Points, in no order, along strands that fork, close into loops and pass close to each other.
Points whose rows are less than 82.6 apart are linked; no others are. Some points are linked to none.
gapi: [  4  33  20  14  -6  -9  12  31 -18  32 -20   7 -24  -9 -49  46   6  50
 -37  13 -41  -9 -19 -27 -11 -44]
modir: [ 24  -2  -4 -16 -42  -9 -51 -54  12 -11   7 -21  10  19  29  -6   5  -5
  -1  42   7  -6   0  -4  -4  33]
zase: [-13  45   5   0  42  14  38  12 -18 -31 -18   4  14  31   1 -25  20 -37
 -20  14  -2 -48  23  40  41  12]
pivav: [-21  -9 -34 -25   3  10 -14 -33  18  19 -17  -5   2  -3  36   5 -57   6
  -4   0  -9   1  25 -20   9  22]
Bavu: [ -1 -14  -5  31   2 -36  39  -6  -6  42  -7  53  24 -33   0 -26  50  14
  23  31   0  15 -21  14  -8   9]
Nazu: [  8   2 -10   5  18  -1  17 -18   1  40 -20  41  29 -11   7  12  35  26
 -26  48  -7 -20  15   2 -14   8]
vakaz: [ -4   3  16   3 -42 -13  10 -43  -3   9  -5  -1  31 -14  37 -20  -3 -21
  49  34  43 -16   5   8   7  -6]
pufav: [ 30  27 -27   5  19   4 -24  17 -16 -24 -27  -3 -39  52 -11 -11  -4  23
 -39   8 -27 -13 -11   7 -13  39]
Lazas: [ 21  21  18  29 -14  -7 -12  23 -23 -63 -16   6 -38   3 -40   7  32  14
   0   8 -39 -12 -28  36  -8  36]
leril: [  8  15  26 -12  65  25  12  34   3 -18  19  -4  -1  14 -33  23 -12   8
 -43 -43   5 -22  30   3   3 -24]
buri: [ 30   4  12 -53 -16  12 -24  -8  22 -24  25 -36   7  11 -27  21   4 -10
 -14   7  30 -12  14 -11  14  -8]
Ketul: [  4   1 -25  12  71 -15   7  49  -9   1  -7  46 -17  -3 -50  12  22  20
 -40 -23 -26  15 -15   0  -6  34]
zelag: [ 26  14  49 -19  -2  14  -6  11  16   0  20 -30  33   9 -32  35   1  14
 -36  10  31 -48  35 -26  33 -44]
Vanol: [  1   6   5 -12  -6 -16  16   1  -6 -20   3 -34  -6   3  26 -55 -24 -35
  44 -43  36   2  -2  11  14   0]
kedon: [ 15  23  10 -11  -4  18 -13  34   4   4 -16 -21 -27  25 -24  25 -22  20
 -22 -16 -19  -1 -11  -3   3 -21]
Ker: [-44   5  11 -41  14  25  32 -18  15  -8  49  -8  33 -40  11  23 -33 -35
  49  -5  30   4  38 -44  21 -16]
Moto: [ -2 -29  -7  12 -38 -10 -13 -47   3  49  -8  22  23 -25  36   3 -11   2
  22  32  28   4   4 -17 -19 -12]
dop: [ -1  -8 -18 -16  10  32  27 -10  20   1  -3   4 -30 -21  -3 -24  23 -56
 -36 -29 -22  -6 -38   5 -53   2]
Robem: [-12  -7 -10 -26 -46 -10 -34 -47  14  28  -8 -29  35 -23  33   3 -38   9
  10  12  14  -5  13 -19   9  -6]
lelo: [ 13   3  23  39 -28  -4 -34  13 -15 -27  34 -17  -3  28 -12   1 -47  23
  59 -23  19  51  12  -5  16   8]
rof: [ -3  27 -14  -6  29   0  23  16   5 -22 -29  -4  -4  30  16 -32  11 -14
 -23  12   1 -28   4  21  27  22]
tilub: [ 14 -15  19  13 -15  -4 -32  13   9  -8  18  13   7   7 -27  32  -1  39
   4  27  25  20   2   5  19 -14]
Kozu: [ 17   7  -7  14 -62  15 -33 -20   8  39 -27 -23  -9  -5  25  14   7  -8
 -28  15 -40 -26 -14 -10 -29  -3]
gad: [ 17  10  22  30 -94 -16 -29   0  -6  23   1 -33  13 -15  34  -2   7  -7
  23  15 -12   0  -1 -18  -4 -28]
sozu: [  3   1  16  21 -74 -12 -34  -9   4  57 -11 -21  28 -18  24  13 -14   8
  16  19  10  -4   0 -35  17 -44]
Lev: [-26   5 -22  -1  56   7  42  28   4 -10 -32   2 -14  13  -1 -52   5 -22
 -23  -3  -2 -18  -4   9   5   5]
somi: [-13   6  -4 -21 -16  -6   7 -14  -6  -8   3 -17  -5 -24  31 -46 -52 -40
  48 -57  33   1   3  -7  -2   0]
Rosub: [ 18  13  51   4  43  10   4  48   3 -28  20 -11  -9   7 -47  22  16  24
 -17 -23  24  -9  26  20   3 -26]
Nare: [ 31   6  17  15 -58  -5 -39  -3   3   2 -16 -25  20  19   3   3   3  19
  13  50   4 -14  -2  -4  33  -2]
Vas: [ 14  20 -18 -24  18  -2  -5  -2  12 -11 -19 -22  12  33   4 -12 -17  10
 -14   4   2 -11  15   7  29  32]
saza: [-51 -28 -33  53  30 -21 -10   5 -21  11 -13  41 -22 -15  35 -59 -30  -2
  33 -19 -15  14  12 -47  -8  27]
Tomon: [  7  -5 -16 -32 -26  20 -53 -31  29  -7  11 -27  19  19  13  17 -64  12
  -2 -18 -17  30  16 -18  15  25]
guf: [ 16  33  20   8 -10  14 -11  25  -8 -14 -19 -13 -27  19 -25  26   0   9
 -33  20 -22 -29 -16   4 -13  -8]
remo: [ 29   5  32   1 -16  -1  -1  13  21  -6   6  18 -22 -38 -48  37  31  -2
 -33   9 -14  -7 -42  17 -48  11]
deza: [ 33  21  44 -50 -18  19 -12   9  14 -43  23 -45  12  11 -33  17  20 -25
 -12   9  34 -25  21   2  29 -20]
Por: [  3 -14 -35 -56   3   9 -28 -49  27  15   1  -2  41  -3   5  40  -3   2
 -24  29  18 -28  46 -42   9  -1]
gapu: [-14   9   4   8   0  -1  14   3   7  50 -28   8  56  20  19  23 -13  35
   2  34   3 -11  40 -29  55 -32]
burel: [-11 -19 -36   3  43  -2  -7  29   8 -17 -22 -18 -48  17  11 -57 -29 -29
 -11 -54 -22  14 -17   5 -19  16]
Kato: [ -1 -28  -7  -7 -30   9  13 -46  17  31  -7  13  -9 -33  27 -16  20 -26
  -6   9 -15   2 -26   2 -58  -9]
Votu: [ 25   7 -20 -22  22   7 -30   5  12 -28  -9 -17 -25  53  -8  -4 -19  19
 -28  -7 -12   4   7  10  -2  35]
bon: [ -3   4  -2  30  42 -34   4  -7 -14 -47   1  20  -4  39   3 -39  51  19
  20  24  12 -12 -15  36  18  54]
Pafu: [-17  15  -6 -87  -7  30  19 -11  30 -17   6 -34  22 -17  -1   9 -10 -31
  14 -28  27 -13   9 -12  22 -30]
Zomib: [ -7  15   1   0  11  24  37   4  12 -19 -11  18 -15  -8  -4 -21  30 -55
 -36  -8 -18 -18 -33  25 -24   7]
Tavo: [-16 -21  -7  31 -22 -23   6 -24 -24  44 -13  32  23 -22  28  -1 -18  16
  43   9  26  18  -6 -19 -14 -17]
lel: [ -7  36  24 -22   4  27  47   1  17   7  -8 -15   8   1  -7   4  15 -48
 -31  -9  -8 -38  -7   9   0 -33]
Mogub: [  3 -11 -27  21  20 -31  -8  18 -36  -4 -10   9 -31   7 -15  -3  25  46
   4  14 -13  31 -15  21   8  25]
Pezoz: [ -5 -28 -16 -25 -16  -2  -5 -71  10  14   4  26  12 -16  13   8  37 -13
  -3  52  20  -3  -5  -1 -46  20]
beka: [-40  -8 -33  63  33 -34   8  16 -56  22   2  24  -8 -19 -14 -23  -4  20
  45 -14 -22  55  14 -12  23  12]
Zit: [  9   3  25  27 -84   7 -19  -9  -3  33 -15 -10  10 -16  39  13  19 -13
  -4  16 -35 -15 -14 -11 -11 -26]
Big: [  1   5  -9  -3  19   4  14 -22   7  15  -7  13  13  12  17   7  16   7
 -27  36  10 -27  10   9  -8  18]
soreg: [  4  -9 -39  -9  70 -10  -7   8  -1 -25  -4  23 -17  25 -12  -9  15  19
 -38   5  -2 -16  11  10 -19  36]
Safuv: [ -1   3  -8 -35  27  16   7 -15  16  -1  -5  -5   8   6   1  14   1 -13
 -28  19  18 -20  27  -6  -2 -13]
gok: [-11   2  19  28   4 -17  10  46 -35  -6  10  -4 -17   3 -38   7  -6  35
  40  -8  -5  39  -2  20  49 -26]
Veba: [-41 -36 -50  44  31 -17   0  22 -22  28 -28  23 -31 -21  20 -51 -15  -1
  13 -34 -51  27   5 -33 -17   6]
rifa: [-17  -1 -25   1  12  13 -31 -25  19  13   1 -13  14   8  43   9 -74  22
   3  17 -33   5  28 -33  10  40]
Lopug: [  8   6 -38  16 -31  18 -19 -11  -4  36 -30 -12 -20   0  48  -4   7  -3
 -33   3 -51 -26  -9 -14 -28  13]
Galo: [ 23  38   8 -59 -28  11 -14  -8  19 -32  -1 -59  22  25 -11 -21 -13 -14
   2 -26   7  -3  11  24  33  14]
diben: [ 12 -33  -3 -26  79  12  12 -17 -16 -28  27   3  11  -2 -13  -5  46  10
  -9 -17  33 -24  34  -4   2   1]
Bepur: [-19 -15 -27 -13  45   7  22  16   9 -12 -22 -13 -30   6   8 -35 -25 -27
 -19 -28 -10   6  -9  10 -10   1]
mapo: [-22 -25 -39  40  42 -43   5  20 -42  17 -11  27 -20 -23  -8 -33  16  15
  20 -21 -32  47 -12  -5  11  29]
bopib: [ -5 -23   7 -14 -17  -4   0 -12  16   3  14   1   7  -7  -3   9  12 -16
   8   9  32  17 -12  11 -25 -17]
mav: [ 20  -5  21  10 -37 -32 -31  -6 -11 -21   9  -6   2  26 -10 -19   2  25
  47  34  43  21   0  19  15  11]
mene: [-14 -28 -16  17   7 -14  33  11  -3  28 -17  16 -14 -34  17 -52   9 -25
  -1 -20 -14   8 -41  11 -35  -8]
tofi: [  3 -12  -5  16  16  -8  29  -1  10  55 -18  48  40 -15  -2  24  26  30
  -9  35   5   3  11 -11  -1 -26]
tibu: [ -3  -3 -42  17   0  15  -9   6   0  35 -42  -3 -26  -2  23  -2 -11   6
 -44   0 -52 -13 -17 -21 -46  -6]
Sasi: [ 17  19  50 -27 -12  -5   7   7  21 -10  24 -34  34   5 -35  22  18   5
  -7  15  43 -26  24  -7  50 -39]
Pulez: [ 28  -5   2 -17 -37   9 -41 -35  22  -2   1 -14  -7   5  -1  15  14  -3
 -29  46   4 -16 -16   4 -21  14]
Gamu: [  0  11  17  28   8 -15  17  45 -34 -13 -14  -9  -6  12 -42  10  19  53
  19  20   4  11  14  18  57 -25]
dem: [  0  -1  -2  15 -15   4  27  11  -6  40 -29  10  -4 -18   8   0  12  19
  -2  12 -26   0 -26   4  -9 -36]
lanog: [ -8 -13  19 -20  -3  21 -23 -18  28 -14  72 -11  15 -13 -13  49 -20 -11
   7  11  27  46   9 -23 -12   5]
Vab: [-19   1   7  53 -12 -38 -11   5 -47 -11  15  29   7  -4  -6  -9  -2  26
  70 -11  40  44  -8  11  16  -2]
Fad: [  0  13  26   3  23   0  34  30   4 -38   9  -7 -13   8 -22 -22  40 -19
   1  -4  22 -14 -15  48   1  -3]
buv: [-12 -14  -4 -30  26  17  14  -5  25   1  11 -12  16   3  -3  33 -23 -13
 -13  -9  14  -3  30 -11  12 -25]
Gubu: [  7  19  49 -13   3  16   3  22  22  24   8  -8  15  11 -41  48  -3  24
 -44  10  16 -31  14 -26  14 -51]
Kudop: [ 11  24  32  23  16   0  35  32  -2  13  -9  42  10 -31 -34   9  47  -6
 -24   6 -25 -24 -33  20 -22   2]
Mul: [  3 -13  -4  24  55  -5  24  40  -2  17   4  41   8 -10 -38  18  19  25
 -22 -17 -12   7   4   3   9   0]
lik: [-14 -13 -50  28   6 -39 -14  28 -46   1  -6  -5 -48   6   8 -52   3   9
   4 -28 -44  33  24 -10  -2  -6]
lem: [ 12 -11  -9 -18 -42  -4 -59 -30  12   8   0 -24  32   6  26   2 -64  11
  15 -11   7  17  23 -17  17  11]
Fidil: [ -7  16   0  20 -57 -24  -9  22 -11  18  -5 -14   2 -18  43 -24 -21 -27
  44 -36  24  -1   6 -11 -24 -32]
togek: [-16   6  -5  30 -43 -15   9  24 -21  44 -14   2  -2 -26  51 -11 -23  -7
  34 -30  -2   5  13 -32 -12 -41]
tidup: [ 16  -3  25 -17  85  34  20  10 -21   9   6   0  13   4 -27  17  -5  16
 -51 -29   6 -38  33 -16   2 -28]
badi: [ 15  28   2 -29  -3  19  -1  33  18  -8  -8 -44 -16  31  -4   8 -45  10
 -17 -49 -14   4  -3  13  31 -13]
pur: [-10 -14   2   2  34 -27  10   8  -1 -37  18  11  -7  13   0 -37  10  -2
  34 -20  35  24 -13  27  -4  11]
Tus: [ -6 -32 -29 -28  12  11   6 -27  22   5  -7  -7 -39 -14  22 -33  -5 -47
 -12 -17  -9 -11 -21  -9 -46   9]
benun: [ 10  15  32  19 -21  15  -2  -6   0 -30 -12  18   3   9 -18  16  22 -18
 -14  30  -5 -28  -6  37   6  16]
Tozup: [ 21  38  10  17   2  -7 -15  34 -23 -27 -10   2 -39   4 -48  18  15  34
 -30  21 -38 -17 -18  10 -17  22]
Nup: [-29  -4   4 -24  28  31  30  -4  29   3  41 -17  12  -9  10  40 -38 -13
 -13  -8  -4  16  26 -28  -3  -4]
viluv: [ -5  -9   1  31 -33  -4  14  11 -10  45 -26 -15  -9 -16  31 -13   5   3
  21  -9 -23  10  -5 -15 -10 -46]
Kanaz: [ 14  13  40  32 -24  -4  -6  13  -4 -71   0  26 -15 -15 -34  18  29 -10
 -10  16 -16 -16 -29  43  -4  26]
tolib: [ 16   6 -22  26   3 -18 -19   1 -41 -19 -15  -4 -39  21 -11 -21  44  36
   1  20 -32   5  -6  19  10  45]
neteb: [-31   1 -17 -23   8  -3 -19 -40   9 -29  33  -4  -3   9  28 -15 -72 -10
  38 -21  17  20  15 -16  11  39]
zofib: [ -5  56   5 -10  33  19  15  19 -22 -24 -16   5  24  37 -11  -6  -1 -41
 -45   7 -22 -60  16  24  21   7]
funik: [  5  10   6  17   7 -11   8  34 -20   4 -15   8  -8  15 -27  16  16  59
  -6  31   2  -6  14   9  21 -14]
bimem: [ 16  35  12   5 -39   7 -22   3   0  20 -32 -12  17  20 -14  29  -2  17
 -43  48 -21 -40   7 -22  22  -8]
Lona: [-17 -34 -31   3  75   3  11   7  17   3  24  39  -1 -14 -11  17  -4   7
 -38 -20 -19  27   3 -15 -33  40]
mulo: [  0 -12 -37 -61  17  18   1 -28  21 -21  -8 -21 -40  -4  25 -21  -3 -31
 -13 -17  -5 -12 -17  -3 -31  23]
pelil: [ 14 -10   8  19  14 -29  40  15 -15  24  -8  48  25 -29 -14  -7  65   7
   8  27   8  -4 -26  19  -2  30]
mub: [  1 -22   7   2 -13  -2  36 -32  18  27   2  28  -2 -47   8 -17  41 -28
   3   8 -11   9 -33  14 -51  -4]
povo: [-10  -5 -26 -15  28  18   9  10  13   2 -18  -7 -14  14   8  -8 -36  -3
 -38 -22  -6   7  -5   6  -7   5]
kor: [-12  -5  23   1 -62   6   6 -57  -2  -1   3  -2  33 -16  35  -9  21 -50
  39  34  28 -10  -6  12   5   2]
komen: [ 12  14  40   6  -7  -1  27  31  12  12   5  33  -8 -31 -45  34  43   0
 -28   1 -31 -17 -46  11 -35  -2]
zizo: [-25 -29 -30 -11  23 -23 -22 -47  11 -23  15  14 -18  11  33 -28 -46  -4
  35 -15  10  13  12 -17  -6  44]
Bes: [ -2 -22  -7 -36 -26   0 -10 -34  16   2  18 -14  -6 -15  16  13 -17 -27
   8   0  32   8 -11  -7 -23 -17]
tomuz: [  3  19   1  26 -16   9  20  19 -11  45 -23  -1 -27  -5 -18  18  20  24
 -18   9 -38  -7 -21 -12  -5 -30]
ped: [ -5   7  23  29  -9   2  -6  35 -20 -18  25 -13  -6   9 -21  22 -28  25
  47 -17  -4  53  -3   4  32  -8]
Fato: [-12 -20 -19 -46 -18  15 -14 -42  19   0  13 -18  -1 -26  27   2 -49 -31
  15 -19  14  15   3 -19 -21  -4]
Luvin: [ -9   4 -14   1  47 -41  -3 -20   3 -41  -2  15 -10  49  15 -46  25  11
  18  17  26  -6   7  17  20  44]
Vam: [-13  24 -10 -76 -18  16   4 -14  22 -26   1 -55  21  -6  -4 -14 -25 -13
   3 -30   6   2   2   0  31 -10]
Bubut: [  7  15  22 -21 -35  10  21  17  11   3  -7 -49  -4  -4   6  -9 -11 -21
   4 -26   5  -4 -27  24  13 -31]
bemu: [-33  12 -11 -50   3  20 -10 -37   8 -24  32 -18  -1 -18  26 -17 -81 -25
  43 -35   7  10  18 -17  11  32]
fepu: [  5 -12  21  31 -73  17  -7 -42  -3  18 -12  15   8 -26  23  18  23 -35
   1  23 -17  -5 -17  21 -15 -10]
ganim: [  8 -19  -7  20  -8 -30 -11   8 -11 -25   9  -7 -33   4  29 -68  14 -26
  28 -44  -1  12 -25  22 -43  22]
tefa: [  2  10  15  -5  -2  23  45 -31  21  28 -11  46   8 -37  -3  10  45 -33
 -26  18 -26  -2 -13   7 -40 -19]
Rili: [-15 -26  17  19  -4  -6  23  -2  15  36  11  45  39 -10  -4  34   8  26
   1  25  15  20  10  -5   0 -34]
gine: [  3 -28  -3   3   5 -11  33   1   4  23   3  22  -9 -37   0 -22  30 -19
   5 -14   6  21 -51  23 -48   6]
ror: [ 18  30  34 -32 -39   7 -12  10  21 -19   1 -51   7  16 -12 -11 -20  -4
   2  -8  13  -3  -9  29  31  -5]
Nugof: [ 16  20   9   3  33   8  49   3   2  23 -10  48  13 -22 -15  -9  49 -18
 -40   8 -25 -22 -18  12 -35  -2]
Vesu: [ -3 -17  17  17 -58  13  -9 -46  -6   2 -15  12  16  -5  35  -1  20 -44
  10  13  -4 -23   1  18   7   0]
Gepug: [  8   6 -39 -12 -42  -5 -30  -1   7  24 -34 -24  -8  -2  59 -25 -14  -1
 -24 -15 -45 -26   8 -14 -24  15]
tek: [ 21 -18 -26 -25  10   7 -41 -29  27 -19  12 -13 -27  42   4  10 -38  12
 -22 -24   1  24   5   6 -16  39]
zibok: [  5 -10 -39  20  -7 -31 -32  25 -40  -2  -4  -1 -30   3  17 -27   1  24
  17 -29 -35  28   9   1 -11   7]
Peluz: [  3  44   4 -39  26  28  31  12   1 -17 -14 -17  -1  11 -10   0  -1 -42
 -50  -6  -5 -49  15   4   7  -7]
Zomaz: [  0  -7  11  20 -26 -21 -10  -8 -11 -33  19  -4 -14   5  32 -56  31 -30
  31  -9   4   6 -23  30 -28  19]
Kesa: [ 30  13   6 -50 -34  18 -35 -32  28 -16  13 -30   2   6 -16  17   2 -18
 -25  24  10 -16  -6   2 -13   6]
Gufi: [ 10  -3  13  29   8 -30  21  19 -15 -16  -1  26   3 -14 -15  -2  54  18
  10  21  12   2 -16  33   2  24]
febeg: [ -1 -21 -21 -10 -28   9   2 -70   9   4  -3  22  -2 -20  25   5  36 -35
 -20  32  -7 -17 -13  14 -42  18]
Far: [ -6 -17  -9  21  18   9 -20  14   0 -22  31  -3 -25  20   2   1 -32   7
  19 -34 -20  50 -11   8 -17  17]
fek: [-20 -35 -15 -18 -17  -4  -4 -51  10  29   5  31  22 -21  20  17  -1   8
   1  38  29   8   9 -15 -37  -4]
tagi: [-28   0 -14  65  16 -27  12   6 -58  12  12  37   3 -23   2 -17 -13  12
  70 -11  18  46  -7  -2  21   5]
Nel: [ 22   6  -6   3 -25  18 -43  23   6  -7  15 -37 -14  33   3  13 -50  26
  23 -36 -36  32  20 -12  18   8]
Feku: [  1  20  -3  24 -14   5  21  30 -18   2 -13 -23  -7  13  13 -20  14  -5
  12   9 -20  -2 -15  16  27  -6]
munaz: [ 18  15  15  24 -62   6 -44 -20   6  -4 -15 -16  15   7 -14  30   9   7
 -11  57  -6 -33  -8  -9  28   4]
Sel: [ -1 -11 -36 -20 -24  -5 -32 -16   9  15 -25 -22  -7  -8  48 -11 -46  -1
 -11 -20 -19  -7   5 -17 -13   6]
tilin: [ -2   0  15  10 -22  16  -6 -24 -17 -46 -22  52   9  26 -13  14  27 -33
 -23  18   6 -46  11  50  20  12]
nevon: [  3  11   5  27  19 -28   4  11 -29 -36  -3  29   0  15 -15 -28  61  28
  17  37   4  -7 -14  39  30  53]
Zudu: [  8 -34 -15 -53  21  20  -8 -25  -1 -29  31  -5  18  -9  -1  35  19  -7
  16  -2  51 -13  38 -33  -1 -18]
kizek: [ -9   4   8   6  30  -2  42  13   2 -32   0  15  -9  -7 -15 -46  43 -42
  -6 -17   0  -9 -27  42  -8  16]
vedot: [ 14  15  18  21 -81 -28 -28   2 -17  17   7 -23  21 -18  36 -21  -6  -9
  49 -16  29   1   2 -15  -8 -33]
lukav: [ 14  14 -17   2  42 -12  -6  36 -23 -12  -9  20 -33   6 -53  18  14  41
 -38   1 -36  -6 -11   1 -12  24]
teg: [ 21 -11  -3 -35  88  35   9 -18 -27  -8  14   0   3  -1 -18  12  13   2
 -39 -24  14 -41  43 -17  -1  -7]
zesep: [-20   7  17  21  19  -3  65  27   1  35 -13  20  33   1   7   7  -2  18
  30  13  22   5  12   1  45 -54]
vizit: [-35 -20 -44  30  15 -27  -3  27 -41  26 -39   4 -44 -15  28 -50   9  -6
  -2 -24 -56  14  23 -23  -5   1]
kozo: [-18   1  15  32 -12 -12  19  23 -22  24  -9  -1  24   6   9  -3 -20  16
  38   1  26  13   5   6  41 -37]
Karab: [-11 -19   0   7  56 -26  22  26  -7 -33  22  20   2  -1 -27 -13  18   4
  13 -20  36  30  -5  28   1  19]
puf: [-34   5  17 -46   8  11  24 -15   5  -5  22  -5  47 -29   2  22 -36 -25
  45  -4  47   2  48 -31  42 -34]
gilag: [ 19 -16 -12  16 -17  -7 -30  24 -16 -13  12  -3 -39  12  -9  -2 -10  35
  12 -27 -27  42 -13   5  -8   3]
vozup: [-26 -26 -22  -4  38 -14   5  -9   7 -22  12  13 -19   7  18 -28 -25 -10
  19 -16  31  26   2   5  -5  27]
gub: [ -5 -22 -15  30  17 -34   9  33 -33  12  -2  29 -22 -15 -24   2  23  30
  23 -11 -18  39 -21  16   9  15]
dapef: [ -9  15  34  17 -10   5  48  36   4  36 -19   0  31   7 -13  15  22  19
  -6  15  19 -13   1  -7  42 -56]
Fim: [  6   3   1 -14 -54  -4 -14 -35  23  56 -21 -20  34 -13  21  10 -16   8
 -10  32  -3 -10  -4 -23  20 -26]
fudel: [-14   2   2  55 -20 -33  -2   0 -37 -15  -5  16  -8 -14  43 -60  41 -30
  49 -11  -8   3 -19  24 -17  13]
lifug: [  4  14   6  14  31  -5  23  38  -8  16 -13  27   8   1 -23  13  25  31
 -26  19   4 -15   4   6  10  -8]
bufuz: [-10 -19 -20  32  -6 -29  25  -5 -31  52 -26  45  19 -25  11 -10  16  29
  40  27  10  17  -2  -3   1 -13]
sazi: [  7 -26   8 -10  93 -13   7   2 -12 -36  32  20   3  -5 -26  -8  40   6
 -17 -30  26 -19  24  21   4  22]
Kova: [ 31 -14  27   2 -39  -6 -33  10  24 -17   7 -13 -34 -23 -50  25   9  19
 -23   1  -8   9 -45  11 -39   0]
sepu: [ 30  -2   6  20 -37   0 -56   0 -10 -21  29 -24   3  43   3  11 -45  18
  55 -23  -9  44  20 -21  18  27]
bedi: [ -6  24  20 -15 -23  21  39   5  20  35 -25 -38   5 -10  16  -6  -2 -37
 -17 -21 -13 -26 -29   3  -2 -41]
Mafig: [-18  -8  23 -10  -9   0  24 -12  10  10  35   5  39  -9  -5  30 -20 -17
  25   3  50  16  25 -12  19 -44]
vom: [-34 -10 -16 -38  -8  16   0 -26   8   1  18 -20 -14 -33  28 -22 -65 -37
  32 -48   9   0  10 -25 -14   7]
dibas: [-11 -24 -38 -12  91  -1   6 -12  18 -11   9  40 -14  -1 -15  -5  14   5
 -52 -14 -10  -2  19 -12 -31  32]
sozo: [  3  48  18  11 -19  10  12  14  -8  31 -33  -9  19  18 -23  37   9  27
 -26  42 -21 -37   6 -23  42 -36]
Gofi: [  3  20  28   9 -17   4  -6  28   5  16 -13  -2  -5  13 -54  64 -13  48
 -37  17 -13 -24  -5 -45   6 -44]
Pizo: [  1 -10  -2  41 -16 -31 -29  -5 -32 -12  12  19   0  27   8  -7   0  39
  54   6  42  35  -7   7  11  13]
koma: [ -6 -21  21  20 -26   8 -32   5  13  14  36  -4  13   7 -14  51 -30  19
  15   9   4  42   1 -15   7 -15]
namik: [ -6  38  -9  16  37  14   7  26 -29 -24 -21  36   4  34 -16  -9   9 -24
 -42  12 -41 -45   8  23  -1  27]
savot: [ -8  35  42  31 -14  13  36  25  -9  19 -33   3  28  19 -16  22  25  20
  -9  48  -4 -42  11 -12  44 -37]
Gulo: [ -2  14  14  11 -37 -10  -8  13 -11  14 -16 -18  23  13  15   1 -10  18
  27  31  21  -1  -1   4  47 -14]
mezif: [-18 -17  33   7  -5  13  18   6  21  25  22  16  40   1 -11  38  -7   9
   6   7  26  19  13 -12  20 -51]
sep: [ 25  17 -34  19   0  -5 -29  13 -37  -5 -27 -22 -53  39  -5 -20   3  33
 -14  -2 -49   1   8   7   5  24]
niz: [ 15  23   7 -24 -13  28 -27  17  26 -10   6 -46 -10  33  -1  19 -62   6
   5 -56 -36  30   3 -15  26   3]
tedif: [ 12  -9 -19 -37   5  22 -24 -23  34 -20  21 -29  -8  21   2  24 -50  -7
  -7 -24 -12  28  17 -12  -6  32]
nek: [ -1  12  10  -8  -3 -10  15  26  -9 -26 -11 -45 -17  24  11 -57 -27 -24
  38 -57  15  11 -13  26  15 -11]
Tove: [  0 -28   8   0  87 -26  19  19  -1 -35  35  24  -4 -11 -24 -21  39  -4
  -3 -38  24  21   8  27  -9  31]
Tudog: [ 25 -14  34  16 -27 -31 -27   8   1 -22  10   9   1   4 -29  12  32  34
  20  43  37  13  -6  18  14  11]
vobam: [ -3 -18 -51  10  27  16 -16  -2   3  39 -23  22 -21   2  -2  31 -16  31
 -45  -5 -50   5 -12 -14 -35   7]
kibuf: [ 12  17  21   2 -61 -24 -14 -21  -9  16  -1 -29  30  -5  33 -30 -14 -16
  44   4  51  -8  -3   3  18 -11]
nabud: [-15 -17  -1  13  21  13   0   4  18  -8  49   9  -5   0   5  23 -27  12
  12  -6  -3  53  -4   0 -22  20]
puva: [  5  20  -8 -77 -10  31  29 -12  19 -14  -1 -39  23 -23  -2  15  18 -47
   0  -6  22 -25   3 -25  12 -24]
Geri: [ 10  40 -14   8  31   5 -11  14 -12 -15 -19   8 -25  47  -4 -14   8  -5
 -42  24 -36 -33 -14  15 -21  35]
bove: [ 14  -7  24  -1  -8   1  10  16  14 -20  19  -7 -20   0 -15  -2  29   1
  -4   6  26   7 -27  36 -19 -11]
dipez: [  1 -21  18  -8 -23  13 -28  -7  39   3  40 -16  11   2 -14  50 -29   2
 -12   2  17  26  -5 -16  -5 -18]
dogob: [ 15  21  34  30 -34  16 -13 -10   7  -4  -6  10  11   3 -13  33  28   2
 -13  54   6 -33   6  19  16  -2]
Keni: [  1 -28 -24   3  23 -19 -20  16  11 -30  -4  -7 -42   9  24 -66 -10 -22
  10 -61 -15  15 -23   5 -36  17]
tud: [-15 -22 -39  16  43  24   2   3  26  27   9  35  -5 -13   4  37 -22  16
 -28 -16 -42  35 -11 -15 -22  28]
Pup: [ 20 -45  -3 -37  54  33  20 -25 -15  -9  33  16  20 -22  -3  13  39   0
  15  -9  44 -33  28 -25  -8 -23]
Rutet: [-19  -5  13  -4  22  18   5 -18  17  -8  66   3  11 -20  -3  42 -17 -14
  18   9  21  46   5 -24 -34  15]
Raz: [  7 -32 -28 -62  13  24 -18 -42  12 -13  26  -3  21  -8  -1  39   7  -9
  -6  12  24 -22  30 -47  11  -8]
Refev: [-39   7  13 -26  17  25  24  -8  31   4  44 -27  13 -23  14  25 -62 -28
  21 -20   0  17  20 -32   7  -7]

A piece is all that can be reached along the links. How many separate loops has the piece of each point below (a circle has one, a figure eight two, a Y none), and how many tips (points with one link)?
tud | loops 2, tips 7
Safuv | loops 1, tips 0
Fad | loops 0, tips 4
Tavo | loops 0, tips 3
funik | loops 2, tips 1

A fork is a point with three links, a tip a point with one. Leave the first point through the second and follow the links. Name the first fork or tip that comes.
Gulo, kozo | munaz
lanog, dipez | pufav
Bes, bopib | mulo
funik, Gamu | Tozup
mapo, beka | saza
Gubu, Gofi | vedot
mub, tefa | Kova
kizek, Fad | vom
vedot, Fidil | modir
puva, Pafu | zofib

Name the points in between on the shortest way along the links from the first point to the second, in order.
sazi, dop | Tove, Karab, pur, vozup, zizo, neteb, bemu, vom, Fato, Bes, bopib, bove, Fad, kizek, Zomib
Bepur, tedif | Lev, rof, Vas, Votu, tek
Mul, tilin | Ketul, lukav, Tozup, Lazas, Kanaz, benun
mapo, lanog | beka, tagi, Vab, Pizo, mav, Tudog, tilub, koma, dipez
Fidil, Pulez | togek, viluv, dem, tomuz, gapi, Gofi, Gubu, zelag, Sasi, deza, buri, Kesa
